Each scene shows the same named points in several views. A view is turned or mirrored, and shifted as a whole, has a little noise and may leave points out.
In the rows, 128 means zero.

Scene 1
View 1
dazu: [153 137 106 116 116 130 138 106 105 111 128 160  98 192 156 118 110 114
 114 148 102 129 132 131 149 150]
Totab: [ 82 128 138 116 107 140  61  82 127  83 126 168 123 141 106 169 143 162
 121 111 125 132 149 110 175 111]
fuveg: [ 64 123 147 107 117 121  95 105 107 148 111 163 133 108  94 155 124 158
 114  89 146 112 171 142 173  96]
zoros: [126 143 119 173 139 163 107  74 130  99 139 151 124 193 123 149 128 151
 110 127 125 148 125 132 106 136]
rozi: [102 117 149 146 117 136  81  98 128 150 115 183 127 125  83 154 132 148
 130 115 152 118 169 126 141 105]
gis: [126 141 107 145 166 126 213 127  79 129 129 118 109 177 139 132 125 145
  87 102 114 134 136 189  85 184]
mese: [103 130 136  70  67 115  61 100 110 213  97 190 140 126 130 117  57  88
 129 138 166  91 165 104 253  33]
Beso: [124 117 133 111 116 113 136 123  97 126 115 179  98 141 112 134 133 135
 130 129 117 115 164 139 142 148]
vubik: [117 119 136  99 105 107 126 131  98 145 110 182 102 127 113 137 124 126
 125 127 129 104 174 134 163 135]
ravu: [115 124 138 135 106 139  72  98 142 100 128 186 109 142 101 167 138 149
 124 134 130 121 160 113 145 123]
gile: [ 99 109 144 120 124 114 119 109  87 158 103 179 119 125  92 131 136 141
 144 114 141 118 166 147 141 121]
Damot: [ 58 146 125 122 133 142  98  72  98 149 117 129 152 148 123 146 100 152
  97  85 148 129 129 144 178  78]
koz: [101 127 147 181 141 152 106 105 144 135 129 160 129 132  82 177 145 165
 104 101 153 126 173 145  97 128]
dazaf: [ 93 143 106 127 139 140 128  61  75 146 117 129 138 197 147 110  95 130
 118 110 127 145 106 147 162 111]
lebur: [140 126 126 113 120 107 177 147  92 211 106 168 113 139 131 114  84 100
 106 129 150  95 170 164 142 123]
Fumol: [146 124 121 102  93 125  91 102 110  90 123 193  91 172 128 132 133 122
 140 160  99 123 149 104 165 144]
dopa: [111 134 122 132 133 128 143 106  93 192 114 150 135 157 127 117  93 118
 111 112 150 117 149 157 144 107]
View 2
vubik: [122 135 135 184  88 131 173 149 126 164 147 127 115 152 110  98 163  56
 115 132 101 134 126 161 126 115]
Damot: [131 104 138 130 114 174 115  85 133 144 152 151 103 112 126 133 149  68
  99 107 136 150 155  84 141 104]
lebur: [117 104 126 204 106 148 145 188 134 172 138 176  57 154  76 110 164  75
 156 133  93 137 146 172 108 106]
Beso: [121 116 142 186 103 122 170 165 131 171 145 133 134 135 117 115 165  62
 118 135 127 145 119 149 127 109]
dazu: [108  91 191 187  95 135 153 190 125 167 161 135 144 125 147 124 141  84
 139 151 132 178 137 160 117 143]
Fumol: [ 94 132 194 193  69 115 176 159 125 164 164 108 157 145 161 103 154  58
  90 137 126 154 134 171 124 144]
fuveg: [132 141 109 149 100 150 158  87 128 159 139 131 111 135 109 110 166  42
  86 107 117 125 134 112 146  96]
Totab: [112 136 158 146  93 130 168  92 127 156 154 104 166 114 155 117 167  40
  67 111 140 150 131 114 153 121]
koz: [122 105 121 182 135 100 168 136 153 178 121 135 152  93  93 131 202  37
 103 108 169 133 120 101 145  73]
gis: [159  60 124 172 149 133 156 215 128 183 137 166 143  98 105 130 130 103
 184 180 153 164  86 125 107  98]
ravu: [ 99 128 165 179  95 103 178 124 141 168 145 107 160 119 134 116 189  35
  78 109 141 148 135 134 150 116]
zoros: [110  85 187 183 130 108 145 156 146 170 144 131 171  85 145 145 167  69
 108 129 188 167 134 103 133 110]
dopa: [122 102 138 190 114 155 124 150 139 162 148 170  76 138 100 124 157  81
 132 125 127 140 148 132 114  99]
mese: [ 78 155 166 180  46 181 116  84 125 130 167 153  23 184 113 102 173  45
  76  75  62 134 216 162 138 139]
dazaf: [122  89 175 165 114 170 104 135 137 153 175 157 112 124 148 137 114 104
 115 138 157 157 152 110 109 120]
rozi: [110 135 136 188 106 115 157 111 150 168 141 130 123 129 109 118 189  36
  78  99 144 122 144 121 137  94]
View 3
dazaf: [ 78  96 128 127 143 120 173 126 177 162 103 114 161 145 126 133 163 118
 140 132  83 135 159 139 137 170]
fuveg: [139  94 178 193 132 136 147 151 155 113 151 121 128  96 156 149 118 115
 109 154 107  83 155 137 141 129]
vubik: [153 106 185 161 141 121 127 141 147 138 121 117 122 111 105 119 110 141
 117 175 107  93 122  99 139 146]
Damot: [103  86 145 175 128 126 175 136 153 137 141 113 154 112 174 167 146 101
 132 123  90 110 169 151 145 144]
gile: [138 119 179 159 141 150 131 150 169 122 127 130 127 114 121 123 117 119
  96 182 101  82 150 131 137 148]
Totab: [106 100 167 213 147 106 121 156 168 105 164 123 131 131 140 160 127 160
 132 129 136 120 156 128 115 134]
Beso: [136 102 171 143 152 122 114 133 154 130 115 123 132 128 115 106 117 138
 131 166 126  97 123 117 123 154]
ravu: [111 123 171 200 152 109  97 139 156 107 142 136 126 132 130 141 109 152
 140 153 151 115 131 122 104 146]
dopa: [112 106 147 118 139 127 158 106 137 160  82 122 155 117 137 119 127  95
 140 164  95 108 123 134 144 166]
gis: [134  47 141  47 178 120 107 121 160 136  82 101 156 133 120  52 173 127
 143 140 131  76 127 155 140 170]
zoros: [ 74 106 135 142 167 113 104 116 168 113 109 134 154 154 145 120 147 139
 167 131 158 121 141 154  99 165]
Fumol: [113 126 176 176 160  98 108 145 165 142 124 124 123 155  76 130 118 182
 141 161 129 141 122  84 108 154]
dazu: [110  99 152 124 164  92 124 120 157 163  91 111 145 155  89 109 141 159
 157 149 119 139 113 101 118 172]
View 4
dazu: [138 160 131  97 168 138 149 164 151  82 153  97  99 113 112 176 153 105
  90 148 139  98 184 147 151  85]
rozi: [124 133 126 116 134 146 149 136 112  91 127 171 163 121 131 128 137 130
 151 128 178  79 123 210 127  59]
dopa: [120 130 131  90 143 173 121 151 123  78 130 114 162 129 128 127 161 158
  65 132 160  88 129 159 121  72]
gile: [122 133 100 100 137 140 141 136 135  84 146 147 169 122 122 111 127 134
 116 103 177  70 124 176 121  73]
zoros: [134 154 163  83 150 133 165 182 135 129 130 156  92 112 123 185 177 117
 128 143 157 112 134 189 135  57]
dazaf: [116 114 116  78 155 152 118 191 115 128 130  98 126 119 108 169 179 140
  63 127 162 107 130 148 165  72]
gis: [126 201 163  43 167 136 141 177 178 108 163 112 107 100 129 128 186 117
  59 118 132 123 118 128  63  96]
ravu: [130 148 125 128 151 131 164 139 120 101 133 162 129 110 125 154 131  95
 169 138 166  86 146 207 150  65]
koz: [123 162 169  92 136 140 156 142 123 110 128 190 137 110 144 128 162 118
 153 136 169  98  99 213  87  62]
Totab: [117 133 107 134 162 128 146 142  92 134 129 149 132 100 122 149 138  84
 161 122 177  94 126 206 168  68]
lebur: [126 156 138 102 142 184 122 125 146  25 145 101 180 129 139 103 145 158
  52 146 143  77 152 141 102  84]
mese: [113  85  89 168 148 200  99 110  68  35 113  97 211 144 128 134 121 157
  86 163 169  58 167 179 200  62]
Fumol: [140 148  98 128 161 122 165 143 144  76 155 119 117 115 106 170 118  89
 139 140 157  76 193 171 178  79]
fuveg: [107 132  98 130 156 148 122 124  90 110 131 146 179 110 131 102 138 114
 130 107 178  87 104 195 128  73]
Damot: [104 115 116 111 162 159 101 160  69 142 111 122 157 110 126 133 178 128
  94 124 174 108  92 184 155  68]
vubik: [123 154 105 123 157 145 143 122 135  63 155 125 161 117 127 115 120 111
 113 125 158  73 156 164 128  86]

In a view up to two points have been moved. Name them for each view, in the order of its rows, or write -.
view 1 -> Beso
view 2 -> -
view 3 -> dopa
view 4 -> mese
